Points, in no order, along strands that fork, close into loops and pass close to each other.
In the rows, zero is written as 100.
Two points are linked if the straight distance between their rows is under 96.9. Some points are linked to none.
muga: [119 115  84  90 119  92 112 108 108 110  94 104 110 125  93  90 109  94
  87 112  96 164  87  98  88  78  95 116  75 120  86]
febas: [137 112  66  85  71 125 100  73  71  90  73 105  77  88  93 130  87 124
 156  62  63  74  72 112 102  93 133 128  80 103  98]
Romil: [117 108  84  97  73  81  86  99 107 103  90  97 138  87 121  53  97 114
  97 126  78  81  81 107 109 100  57 105  98  75 104]
zaf: [ 80  92 123 113  99 133 123  79  97  94 107  66 101  68 129  71 100  76
 101  63 125  88 106  80 107 138  93  86  96  91 151]
fupu: [ 97 110 115 131  97 108 109 119  83  51 109  65  95  82 107  98  78  74
 104 112 101 112 135  86 103 106  83  74 122  96  95]
por: [ 55 123 130 104 122  74 120  86 131 120 110 106  91 108  73 129 114  93
  62 119  58  85  80  94  84  76  99  72  76  98 128]
vun: [ 76 129  88 102  88  90 136 102 108  88 110 120 134 104  98 113 135  69
  65 111  82  92  81  90  94  94  72  71  89 105 127]
limez: [123 147 100  90  89 111  99 131 100  75 113 131 105 101 120  95 116  93
  77 156  89 107  97 105  72 105 104  82  88 114  94]
nup: [ 80 113  67 105 122 100 112 132 128  58 148 173 123 111  80 150 151  86
  50 139 102  70 104  96  95  94  64  52 118 104  68]
fol: [139  72  76 115 117 133  93  51  91  95  52 123  67  67 118  83  85 106
 135  61 110  95  84 142 107 117 137 119  72  97 126]
far: [ 94 100 132 122  97 115 109 102 119  87 120  48  80  85 128  58  90  76
 110  71 122 112 110  52 121 125  94  98 110  98 140]
gafe: [154  91  80  94 118 106  88 106  83  82  58 120 105 105 135  97 106 111
 160  84 138 134  84 154 124 113 106 164  77 102  74]
vabo: [106 101  65  66  71  66 103 103  61 101  91 132 112 120  94 127 118 124
 102  83  91  84  78 115  88  75  69 100 111  75  85]
Ligo: [ 77  89 148  90 110  80  68  98 115 112 106  65  53  88  84 150 119 107
  95 110  69  39  78  77 112  94 125  76  67  49 140]
vizet: [124 131  89  65  69 105 121 111  96  89  95 131 133  86 129  94  80 102
 146 107 113  60 109 143  90 120  83 113 128  99  78]
fus: [ 61  96 139  88  82  91  92  68 121 133  91  65  88  95  97 105  92 105
 134  73  74  51  75 115 129 109 102  85 101  74 130]
kames: [123  91  89 103 106 107  71  92  69  81  83 101  81  64 102  86  72  94
  96 106  85 108 106  81  87 109  85  66  97  92 107]
buvag: [ 81 116 111 114 136  88 110 102 113 114  95 134  96 106  84 100 108  95
  67 140  81 106  93  93  71  98  98  65  75 113  99]
nutup: [ 65  75 119  74 105 106 114  72  98 118  97  69 112  90 107 144 126  85
  81  87  99  45  89  88 114 118  99  80  92  67 157]
mera: [118 162  95  87  43  96 126 122 111  43 105  94 121 100 123  89  86  80
 127 105 103 135  99 101 103  93  72 115 123  94  82]
zage: [108 116 119 120 115 118 124  82 105  84 140  62  59 115  75 139 119  85
 107 127  62 117 121  59 102  91 137  73 130 116 102]
sus: [119 108 108 102  88 104  71 112  79 111  78 135  68 107  91 111  75 142
 108 109  84  97  96 131  78  94 138  79  87 101  60]
pog: [ 65  95 108  99 112  72 127 100 111 119 123 113 155  91  77  96 109  99
  31 118 115  83 101  92  98 114  55  95  87 120 117]
Vilur: [100 107 101  83  92  70 121 148 105  72 128  86 131 126 107 102  90 105
  76 144 137 113 126  96 117  68  56 111 149  83  55]
tiso: [ 79  98 120 128  88 103  71 106 112  92 104  74  97  71 134  27  91 113
  86  88 106 123 112  52 101 112  85  97  61  93 113]
sofuv: [ 92 144 119 121  99  86 115 120 137  59 112  93  98  82 108  93  86  99
 115 130  72  82  81 108 100  90  75  59 108  94  86]
guv: [ 95  58  98 105 133 119 101  80  63 142 113  86  91  82  62 139 126 108
  81  83  89  73 123  82  83 106 143  79  88 120 105]
Lil: [106  98 139 121  78  91  42  67 146 115  85  80  48 115  99  67  93  89
 138  68  87 120  74  65 131  93 117 123 116  60 123]
Foguf: [ 90 120  79 119 105 159 110 119 116  67 119  94 123  82 115  97  95  59
 100 122 102  89 121  95  85  95  85  44 101 133 102]
Reze: [ 84  72  90  83 116 125 105  63  74 109  83  91 111  73  92 135 133 102
  85  85  87  39  93  96  92 110 106  65  90  90 141]
Lin: [ 71 100 108 108  80  55 112 103  85 141 115  89 108 101  60 151 113 148
  70  88  61  78 106  79  93  71 123  91  83 104  86]
guz: [ 91  96 143  96 112 103  90  95 124  92 116  54  51  89 101 138 118  83
  97 103  77  71  81  63 118 107 133  68  89  80 132]
Kag: [ 91 103 141 103 113  92 110 101 123  62 121  46  79  78  99 121 115  74
  88 119  86  94  97  63 120  91  95  72 108  70 129]
pepa: [113 124 126 119  56  96  90  81 124  68  96  72  85  83  99  60  79  84
 142  76 102 126 105  72 129 108  90 126 150  83 104]
doroz: [112  92 107 123 124 120 128 100 103 117 118  94  96 111  85 112  96  71
 117  89 118 147 130 119 101 118 125 124 117 137  87]
fav: [114 146  61  84  51 111 134  99  86  65  97 105 139 106 135  80 101  82
 113  83 111 107  91 101  96  99  75 113 102  99 110]
nozu: [108  72 122 107 109 112  83  83 113 131  98  62  22 107  81 119  95 128
 140  32  89  99  84  70 115  92 169 113  88 104 101]
nuso: [123  87 111 113  89 103 110 102 119 100 122  75  74 114  94  79  84  78
 135  91  85 100 135  87 123 119 127 139 160 131 104]
Tepus: [102 125  71  87  79 113 120 100  84  79  93 110 128 101 105 104  99  88
  92  94  80 101  88  98  89  94  58  90 102  98 112]
dubim: [140  79  67 111 115 107  79  82  96 107  56 114 111  88 132  56  87 122
 138  83 138 139 100 138 114 122 103 160  79  96  78]
Fif: [129  90  95  68  77  97  88 145  83 102 126 118  97 133 109 117  80 105
 136 124 121  92 151 126  96 113 129 136 150 116  61]
sif: [117  98  72 110 116 147 111 121 112 100 109 103 131 103 132  46  84  86
  96  98 141 137 131 121  98 114 110 134  83 156  93]
Zelog: [149  81  78 126 119 117 102  67  67  91  83 116  77  81 105 104 108  95
 123  73  96 107 102 120 112 130 146 137  75 110 122]
sul: [136  73 103 116  89 108  69  74  43  82  93  87  70  70  89 116  85 108
 110  85  78  80 103  86 110 110 110  90 103  90 123]
daf: [ 79 104 101 123 108 112 138 109 122  89 142  53 132 106  97 104  98  70
  74 106 125 131 134  77 109  99  76  95 115 134 103]
fufa: [108  49 111 120 135  93  38  63  84 147  73  99  50  84  74  98  92 118
 116  67  88 114  83  97 109 106 135 121  68  91 110]
zuz: [ 75  99 145 113  85  71 102  89 137 101 105  49  97  72  88 106  86  92
 114  89  77  75  83 116 143  98  83  92 126  62 114]
Vinot: [103 109  87  73 111  82 108 136  80  60 112 126 108 110  95 138 116 114
  82 114  84  84  97 103  91  74  56  61 135  85  63]
sog: [ 69 118 123 116 109  77  99 114 132 103 118  98 113  90 122  41  83 128
  68 149 115 124 106  86  87 100  72  84  79  99  72]
Rure: [110  97  67  76 104 117 114 135 101 118 126  98 138 127 128  52  83 107
  89 108 168 143 112 110  91  91  87 141  94 131  71]
zag: [ 78  97  93  83  93  61  88 108  87 127 111 105  81 115  63 148 105 150
  85  93  54  82  80  82  95  48  90  72  89  87  68]
mon: [ 94 122 109  57  77  75 104 118  96 115  97 125 118 125 108  93  97 112
 106 110 127 121  73 129  86  93  74 105 124  83  58]
Tuzet: [120  91  95 102  84 102  92 131 122  88 115  79  93 120 116  66  59  82
 145 109 108 103 160 102 106 129 106 140 162 125  96]
Kimo: [ 70  97 102 109  95  75 145  93  89 107 135 102 137 114  65 152 125  79
  68 100 106 112 115  95 105  83  66  93 128 113  95]
roza: [113 121  93 108  80 103  87 158 127  62 128  91 112 102 138  52  57  81
 115 137 114  89 165  95  99 119  90 115 138 121  85]
Zogat: [144  75  88  67 116 117  52 126  67 107  69 149 103  87 108  94 106 111
  68 136 148 114 114 133  63 105 119  91  89 115  74]
maf: [124 148 104  95  51 103 108 102 120  63  93  86  93  96 118  62  73  88
 151  82 107 157 110  74 105 101  94 136 114 100 100]
nuvov: [139  82  63  65 106 121  79 136  63  97  75 125 108 125 124  81  99 114
 121 119 141  93 109 138  90 110 130 153 116  89  76]
fek: [109 162 123  95  61  77 106 119 124  56  97 100 115  88 117  86  80  95
 129 121  91  95  93 112 104  96  64  94 112  78  78]
kat: [110  51  96 111 153 121  82  70  84 135  75  83  68  74  78 109 108 105
 102  73  96 108  93  85 106 115 137 117  79 110 137]
Lubu: [129  60 105  97 143 143  99  63 105 114  88  67  73  91 108  94 123  77
 113  52 119 115  98  84 107 135 134 119  93 107 153]
ler: [ 60  96 116 116 100  35 133 111 129 108 114 104 126  95  58 136 111 107
  41 119  71  69  89 109 121  77  63  91 104  88 110]
bem: [121  79 110 134  99  96  82  74  89 113  81  89  88  90 112  47  95  96
 116  68 114 141  96  94 123 127 103 145  97  94 117]
sinoz: [143  89 110 117  85  89  80  99  76  89  90 117  68 103 102  97  90 108
 138  70 113 132 114 130 117 128 140 156 121  93  70]
bemo: [ 88 119 103 102 125  82  82 108 109 124  91 121 104 101 111  53  96 123
  79 163  91 119  97  93  83  91  91  78  83 100  75]
tise: [112  69  90 102  91 145 106  63  76 107 114  75  82  95  91 142 125  96
 107  52  92  57 101  87 112 131 152 110  98  98 139]
Dako: [130  95  71  79  86 143 100  97  61  93  80 132  87  92 105 113  75 103
 132  87 116  88 123 136  80 110 115  85 128 122  76]
sib: [128  66  92 107 125 134  96 122  79 114 101 106  79 107  87 134  78  94
 122  81 110 125 144 131  94 114 131 105 119 149  71]
Zub: [111 123  99  89  52 105  93 115 105 100 101  93 135 109 152  36  82 117
 133  87 164 141 115 108 107 117  92 173 109  80  62]
binup: [ 78 122  93 116 116  56 142 119 131  73 138 138 116 104  72 148 143 102
  41 148  91  82 101 117 102  79  77  75 117  93  70]
nopar: [ 96 103  88  76  77  84  99 129  69  96 111 130 107 114  81 144 110 139
  90  86  70  81  88  98  90  73  97  75 120  98  61]
gul: [ 50 119 126 121  84 107 133  84 118  77 131  62 130  89 108  84 128  65
  58  93 132 129 111  58 107 104  93 100  67  93 143]
movot: [ 71  76 128  76 107  84 128  87 105 115 121  47 103  99  78 173 129  92
  80  83  89  60  94  73 124  96 108  86 105  68 132]
nuli: [108  96 100  53 122 133  86 150  84  90 106 134 115 122 132  78 102 112
  82 138 159  92 108 114  66  81  83  72 122 104  63]
fusat: [103  97 108 123 105 100  86 114  80  57  98  77 110  63 122  74  83  96
  89 112 100  96 111  88 105 107  66  64  91  85 108]
keran: [ 79  90  78 100 109 120 107  61  74 105  57  91 112  92 124  84 104  95
  92  72 110  80  80  95  84 109  81  85  75  70 157]
bekig: [ 96  93  96 124  79  87  84  90  87 106 105  73 103  92 132  26  81 106
  95  65 131 148 117  74 109 117  92 141  79  83 115]
Nake: [ 59  85 109  61 126  98  88  95 113 110  84  68 100 106 119  95 118  79
  90  88 107  60  72  60  95  87  60  86  66  55 177]
piv: [ 65 127 123  81  71  59 116  77 131 124  87  94 108 125  84  96  97  99
  98  97  73 125  78 109 109  73  87 100 103  88 119]
kep: [108  87  66  90  99 114 137 108  96 135 119 126 146 134  85 112 116  82
  75 113 125 112 111 131  95 118 109 132 101 142  89]
Gefad: [ 76 103  94  60 104 135  96 177 104  52 118 128 132 130 144  97 102  92
  83 144 177  73 121 121  83  97  83  76 136 114  57]
ker: [120 108 102  84  71  96  98 131 100 100 126 102  78 125  82 134  76 126
 141 103  97  96 139 114  95  97 148 130 152 125  42]
Mele: [100 138  93  46  51  87 118 121  95  79 104 116 130 139 126  78 105 103
 101 104 152 114  60 116 104  74  66 145 123  77  66]
vip: [117 105 114 112  61  71  71  77  85 111  87 106  76 106  87 106  87 118
 141  70  86 129  95 112 111 116 124 134 117  80  76]
Fenos: [ 75 106 143  86 103 113  91  97 121 111 131  64  20 111  89 178 117 111
 103  82  87  72  96  51 106  95 156  55  69  77 120]
zere: [ 96  92  89  71  89  89 111 141  95 101 128  86 135 138 123  64  90 124
  72 133 149 130 111  89  96  87  57 120 111 104  69]
Pev: [ 91 103 110 106  95 117  65  93  74 105  80 140  66  85  76 132  81 122
  96 111  55  83  85 112  75  87 124  40  67 112  86]
Bira: [115  71  83 109 123 121  67  52 123 121  60  95  71  85 122  60  96 103
 137  63  99 106  66 115 114 118 129 129  60  86 145]
nek: [119  96  88  91  77  79  42  81  65 129  58 144  92 117 101 122 109 139
 128 102  78  92  62 135  94  93 113 123  73  65  70]
Bil: [ 86  61 145 109 135  98  79  73 126 148  99  81  58  87  91  67 107  85
  97  76 115 113  89  62 114 137 123 112  94  90 132]
Sirev: [107  70 125 104  88  93  79  84 105 132 101  64  58  91  80 118 101 126
 115  72  66  86  91  74 117 100 146 102  95  96 114]
kem: [109  98  65  71 102 121 118 125  66  87 107 131 143 133 126  94 121  84
  81  98 160 119  98 109  75 102  69 106 109 110  77]
mir: [102  86  96  77  93  86  47 111  90 136  57 155 114  85 112  84 103 136
  76 133 118  79  73 129  80  99  81  73  87  75  82]
Kotud: [140 119  88  77  75 129  80 111  94  81  89 129  98  75 122  87  60  98
 162 113 112  89 123 121  85 120 102 115 134 115  71]
Ronit: [ 64 115  90 121 167 109 127 108 142  62 126  84 111  81  97 120 124  78
  61 136 100  88  98  66  94  76  66  34  87  98  92]
lop: [ 79  83  85 110 114 108 137  97 104 138 126 132 153 105  67 100 121  90
  46 129 128 103 103 106  83 116  80 104  91 148 100]
gak: [ 55  98 126 119 104  92  58  91 118 115  79  72  86  86 121  42  91  95
  95  91 106 111  90  74 101 101  79  87  63  69 134]
Bogo: [ 49 110 104  92  96  83 133  83 107 100 109  79 142 104  98  94 123  77
  48  91 114 121  92  59 106  84  83 120  63 102 164]
bifa: [138  89  83  76 134  89 100 128  76 113  96 114 100 127  96 101  99 112
 101 127 115 155 111 107  84  94 110 127 105 117  65]
Tuz: [105  75  80  93 106 133 127  54  74 122  75  95  88  85  98 123 117 115
 110  54  93  42  92 114  99 116 143  91  85 103 133]
pulig: [ 76 112 135 122  93  98  74  87 101 110  93  98  33  98  77 138  72 118
 113 102  54  86  88  92  92  88 144  49  71 100 103]
fole: [ 68  91 139 107  92  98  76  75 126 132  79  68  82 100 110  66  92  87
 126  85  98  82  77  98 114 108  91  90  95  62 151]
Vap: [ 88 105  65  94 104 106 121 156 118  63 133 163 144 113  98 147 123  80
  63 130 131  58  99 125  96 102  65  71 134 110  72]
tupo: [ 85 115  77  83 104 104 120 172 115  52 125 126 147 117 125 100 108  76
  71 142 143  66 129 130  95 100  67  81 128 117  73]
popos: [123 110  95 107  90 139 118 100  73  88 107  98 110  97 105 118  86  78
 128  96  93  82 141 122  88 115 108  91 140 126  97]
tol: [114 112  88  87  73  79  81 144 110  72 100 119 140  96 132  70  94 114
  95 138 102  59  84 129 112  97  52  89  99  64  73]
Zazis: [ 89 126 105  93 121  70 113  90 112 118  78  94  88 131  80  83 108 100
  79 105  98 192  84  71  90  52  97 125  70  95 107]
Lem: [102  93 101 117  71  64  72  53  94 134  59 108  85 119  97 103  95 122
 152  49  88 130  81 128 120 101 133 163  86  69  92]
vefub: [130  85  92  99 125 104  89 103  67 106 109 102  73 109  89 125  89 116
 102 104  85 135 127  95  83  97 121 103 101 119  62]
vubed: [ 88 105 118 100  83  63  90  94 112 100 101  79 114  93  91  99  79 114
 130 100  68  89  79 103 127  86  74  85 121  57  83]
mur: [122  99 120 117 123 116 102  91 128  83 129  59  45  97  94  88  96  85
 115 102  79 127 108  54 110 106 121  86 131 114 109]
figi: [123 125 111  81  97  94  82 127  73  94  98 150  82 126 105 112 100 109
  96 132  86 103  83 122  76 101 112  88  87 104  70]
tus: [ 95 116  99 101 123 107 132  95 108  88 133  81  98 112  79 141 123  91
  95 108  62 102  94  63  94  67 103  65 115 117  94]
luken: [ 91 130 132 112  89 120 101  83 108  89 103  92  49 100  92 136  83  80
 133  72  63  84  75  89 103 104 139  68  96 112 105]
Panu: [ 94  91  79  84  79  64  99  67  60 122  63 115 118 118  92 115 104 118
 103  66  73  94  79 110 106  90  84 132  87  66 109]
Sifi: [ 86  82  84 134  88  77  63  38  83 136  53 102  90 108 105  86  95 125
 128  69  96 109  79 128 103 106 107 142  70  58 121]
nisep: [103  88 100 112 115 133  84  72 125 135  67  88  96  67 119  41  88  90
 110  88 108  99  88  99 102 116 113 104  73 111 145]
kesil: [ 93 115  95 105 138  88 137 118  97  91 146 117 110 127  88 117 121  98
  58 164 112 108 141  98  86  91 103  74 120 122  61]
Vit: [ 70 123  80 121 108 105 119 105 120  74 131 153 147  89  74 134 157  58
  54 113 100  79  90  92  91  92  62  49  93 100  95]
sumab: [ 96  73 142 127 112  89  82  95 130 117 112  56  71  84 101  49  95  96
 100  77 114 102 104  56 130 130 103 109 122  91 128]
Zaget: [105  91 101 110  77  80 102 111  90 124 109  60  64 105  69 125  89 147
 114  68  65  99 100  69 110  71 145 102 107 104  73]
sesi: [108 107 115  95  89  76 114 115 110 135 124  98  88 121  81 107  77 129
 116 129  91 123 114 106 102  86 129 115 134 121  47]
rek: [ 82 119  91  78 101 107  96 127  98  85  79 170 111  88 114  86  97 102
  67 109 116 103  86 115  72  89  64  40  85 109  84]
kuvor: [ 44 107 120 116 103  39  82 108 125 114  88  94 130  91 103  76  94 115
  66 123  94  93  86  91 114  70  37  90  67  65 108]
tave: [131  57 103 104 110 130  86  73 103 104  94  76  40  95  87 101  98 123
 149  13 101  90  93  82 133 113 159 132 120 109 104]
Vorit: [ 97  78  86 105 122 155 125  66  77  89  79  81 112  71 121  90  93  80
 112  64 123  75  98 104  96 120  96  82 101  97 149]
Zepov: [117 100  70  90 103 115  93  84  73 108  60 138  98  99  94 116 107 104
  93  80  85 101  75 123  80 100 108 104  57 102 118]
mos: [111  95 131 117  55  91  73  57 128  89  81  87  41 100  83  70  85  86
 148  48  90 126  91  75 141 104 120 135 142  88  99]
fuzu: [ 95 105  84 111 103 111 141  96 105 111 125  71 123 126  98 114 109  59
  88 108 114 151 139  88 103 103 110 125 121 137 106]
Bag: [ 33 111 115 109 124  23 111 110 140  96 110 110 113  91  67  99 108 112
  38 140  90  75  72  88 112  74  56  87  73  72 121]
fufo: [105  99 105 118  94  92 105 106  72 108 116  86  52 115  68 146  93 132
 100  90  74 122 113  77  86  79 149  89  98 127  51]
rik: [135  88  92 114  79 123  86  65  65  83  93  93  50  91  89 130  68 113
 143  54  70  79  87  94 105  99 139 106  93  99 110]
temal: [126  77  91  68  93 124  66 138  73  98  91 125 114 116 125  92  91 104
 130 133 135  69 140 144  86 126 128 122 149 103  68]
kigu: [112  77  73 116 128 152 102  94 109 112  78  95 102  73 118  40  87  95
  98 102 129 118 118 110  96 127 115 112  90 148 124]
foper: [109  73  74  94 114 123 100  86  56 115  94 113 115  78  67 142 122 106
  73  96  84  50 111 103  78  96 112  63  92 117 115]
rep: [156  95  82 129  86  96  53  52 107  93  63 121  56  79  99  92  79 113
 178  51  91 102  85 114 128 119 130 160  89  88  78]
mesab: [150  61  94 125 119 115  65  55 105 101  73  96  45  89 100 101  85 118
 162  37  92 105  71 102 139 106 139 146  89 105 101]
merim: [ 78  97 101  95  70  72  82  68  79 107  73  88  95 113  96 115 109 109
  97  86  64  80  71 100  98  83  90 100  75  60 138]
lutig: [156  73  83 131 107 142  83  80  81  77  83 119  50  78  93 112  91 102
 140  65  81  87 122 126 110 139 164 127  97 136 107]
Ludi: [ 66  88  90  76 134 113  97  76 112 122  72  87 115  85  99  84 119  85
  73  76 115  85  78  75  71  94  80  91  48  93 178]
Gikon: [131 121  71  62  81 122 108 103  95 101  71 147 122  97 114  94  95 113
 132 101  88  70  68 137  84 102  90 102 107 109  86]
Zumug: [ 91 123 122 117 103  96 128 113 132  54 110  73 102  83  94 124 111  74
  85 134  55  75  79  88 124  83  85  68  96  85 112]
duk: [117 109  72  94 102 120 105 131  84  59 109 131 115  93  98 144 101  85
  97 122  88  68 127 115  78  86  76  55 132 121  74]
Dimid: [ 41 102 148  99 124  76  84  91 130 128 105  87  73  97  81 122 112 106
  87 130  66  57  82  92  96  91 111  74  65  81 135]
tel: [ 57 131 103 124 128 134 132 116 147  63 114  87 131  76 114  95 115  69
  70 115 102  83  98  96  95  86  68  36  75 122 104]
nubi: [119  84  79  67 146 134  87 133  90 114  98 139 112  97 112  89 100 105
  67 138 147 128 127 118  59 100 101  82 104 128  62]
gemi: [100 124  91 115  82 131  99 147 117  47 117  91 130  80 147  66  74  78
 103 125 111  90 142 104  87 104  81  79 106 132  84]
sova: [121 113  98  73  85  96 113 106  84 119  87 113 122 115 119  84  93 109
 118  89 126 127  84 139  97 114  95 138 112  94  71]
reg: [149  92 103 133  88  91  67  86 108  94  87 115  74 104 115  45  86  96
 134  80 119 138 112 108 119 138 123 153 122  91  92]
tumip: [106  54  96 101 150 111  99  84  87 153  81 101 100  82  57 113 111 114
  89  84  89 107  99 103  84 104 128 108  73 124 104]
gimo: [ 85 114  80  79  98  93  88  99 104 133  60 145 107 117  94  92 110  96
  91  88  76  99  58 122  77  92  78 101  69 105 129]
Nub: [119 111  81 103  99  98 105 137 103  65 118 111 137  80 113  90 108  91
  65 153  85  59 111 107  92 100  90  80  95 117 101]
bek: [100  90  65  94 101 112 116 107  65  86 115 128 128  87  77 146 133  85
  75 100  82  59 114 119  83 104  74  54 114 114  90]
buvin: [110  83 117 118 104  77 106 112  73  94 110  85 105  88  74 127 110  98
  72 120  75  85 131  91  96 111 101  85 116  93 101]
zos: [ 81 109  85  99 119  87 108  88 119 136  88 123 117 133  88  89 112  92
  75  85  98 129  69 123  80  94  91 113  69 123 111]
rava: [ 44 118 100 107 118  59 130 122 134  83 130 122 142  95  86  90 113 109
  22 131 114  95  91  81 108  82  42  92  84  93  96]
Ped: [116 118  95  86  97  85  98 166 116  74 123 102 132  99 126  66  92 114
  69 168 106  71 107 114  97  78  72 103 105 104  71]
funeg: [104 109 119 103  81  91  82  88  93 107  83 100  97 105 101  93  66 106
 134  92  88 117  82 104 112  94  84 103 102  74  89]
rete: [ 90 104  87 101 147 142 110  88  87 100  81 130  90  93  80 136 103  85
  88  89  86 114  83 100  63  85  99  48  69 128 106]
busi: [ 76 125 106 108 122  81 129 125 118  89 147 104 124 114 111  75 107 111
  47 168 120 118 129  84  83  98  77  87  95 120  79]
rasel: [164  73  73  71 133 125  87 126  58  67  74 122  98 118 137  95 117 101
 120 105 146 120 103 146 101 106 128 164  79 100  78]
Pul: [ 84  99  89 115  87  63  30  65  84 155  64 129  92 118  92 102 103 127
 119 100  69  98  79 121  93  84  99 129  65  63 103]
Gilen: [ 25 129 122  96  73  61 138  97 148  97 113  68 130 116  93  89 104  83
  41 104 104 122  91  70 118  67  65 117  52  92 150]
Guvuv: [144 102 116 123 101 106  88  98 117 100 104  84  56 101  88  75  80  88
 137  91  69 133 103  88 112 102 126 119 133 119  95]
vona: [ 77 128 105 117  65 121 141 102 110  61 137  55 133 104 114  85 110  54
  80  87 130 136 142  61 112 103  92 100  97 114 116]
zale: [118 109  69  91  65 124 101  61  72 105  64 140  83  97  93 137  95 112
 121  57  69  66  68 131  80  95 142  92  61 104 112]
befof: [125  63  72  83 117 118 101 124  62 122 103 122 114 121  94 128 102 104
  99 112 130  94 149 137  75 118 127 106 124 148  67]
zokaz: [ 83  98  85 110 112 120 133  89 102 102 140  86 125 108  60 144 142  65
  84 115  98  93 109  78  93  84  81  70 117 121  92]
gitu: [128  75  84 109  86  92  72 113  63  89  94  97 123  79 123  75  79 112
 123 115 107  71 141 121 107 121  84  95 133  82  80]
tof: [111  95 111 111 109 135 121  66 103  99 119  52  84  99  99 111 117  55
 120  54 115 112 108  80 116 133 133 123 123 115 136]
Dimed: [ 98 113  95  96 121  87 137 112 113  94 130  91 103 121  86 118 100 102
  86 147  74 121 112  84  88  82  94  74 128 125  69]
Baf: [ 45 129 113  87  84  56 133 101 160 100  98  89 119 113  94  88  91  95
  68 117  95 126  68  97 115  51  57  95  90  94 127]
papub: [ 90 117 116  83  88  56 131 119 106  92 111 105 125 130  81 101 102 116
  79 118 113 139  98 103 110  77  62 102 137  91  65]
tisa: [111 103  92  96  96 130 143  78  98  88 111  68 110  99 104 125 101  64
 129  75  92  81 113  97 111 122 102  94 129 116 121]
giz: [ 69  82 121 109  91  46 112 104  83 106 116  78 117  89  60 133 110 128
  65 113  59  65  99  86 114  85 104  88 109  85  94]
reneb: [115  89  81  92  86 106 100  93  97 116  91 106 135 111 136  41  81 118
 120  90 155 121 111 133 110 128  87 154 109  87  83]
retaz: [ 79 105 126 102 120  95 121  91 127 122 115  66 100 102  99  80  95  94
  84 112  94 118  88  71 106 101  93  95  93  99 122]
zem: [ 55 100 111 119  81  46  60  87  96 119  70  97 111 111  91  91 104 102
  92 109  81  97  84 112 108  71  63 107  81  50 132]
ziril: [ 86  65 139 127 129  78  71  85 115 168  88  98  63  85  75  76  97 125
 105  96  83 122  90  91 104 115 129 126  79  99 112]

How many points has the smallest loop of links through each point below? Write none if it is on no loop.
dubim => none
nopar => 11
fus => 12
gemi => none

A piece is two or more points that can be reached from each other along the links. Count, over all rows, the pieces, the separate loops (a circle has one, a figure eight two, a Y none), the forks (points with three links) and the tips (points with one).
pieces => 6
loops => 2
forks => 16
tips => 24

A tip is a point with one link. Name the tips that can be reached along the links from each point below, in the order of the rows.
nisep => Zub, Mele, sesi, lutig
vona => fupu, piv, Zazis, rep, befof
Pul => nek
Ped => Romil, luken
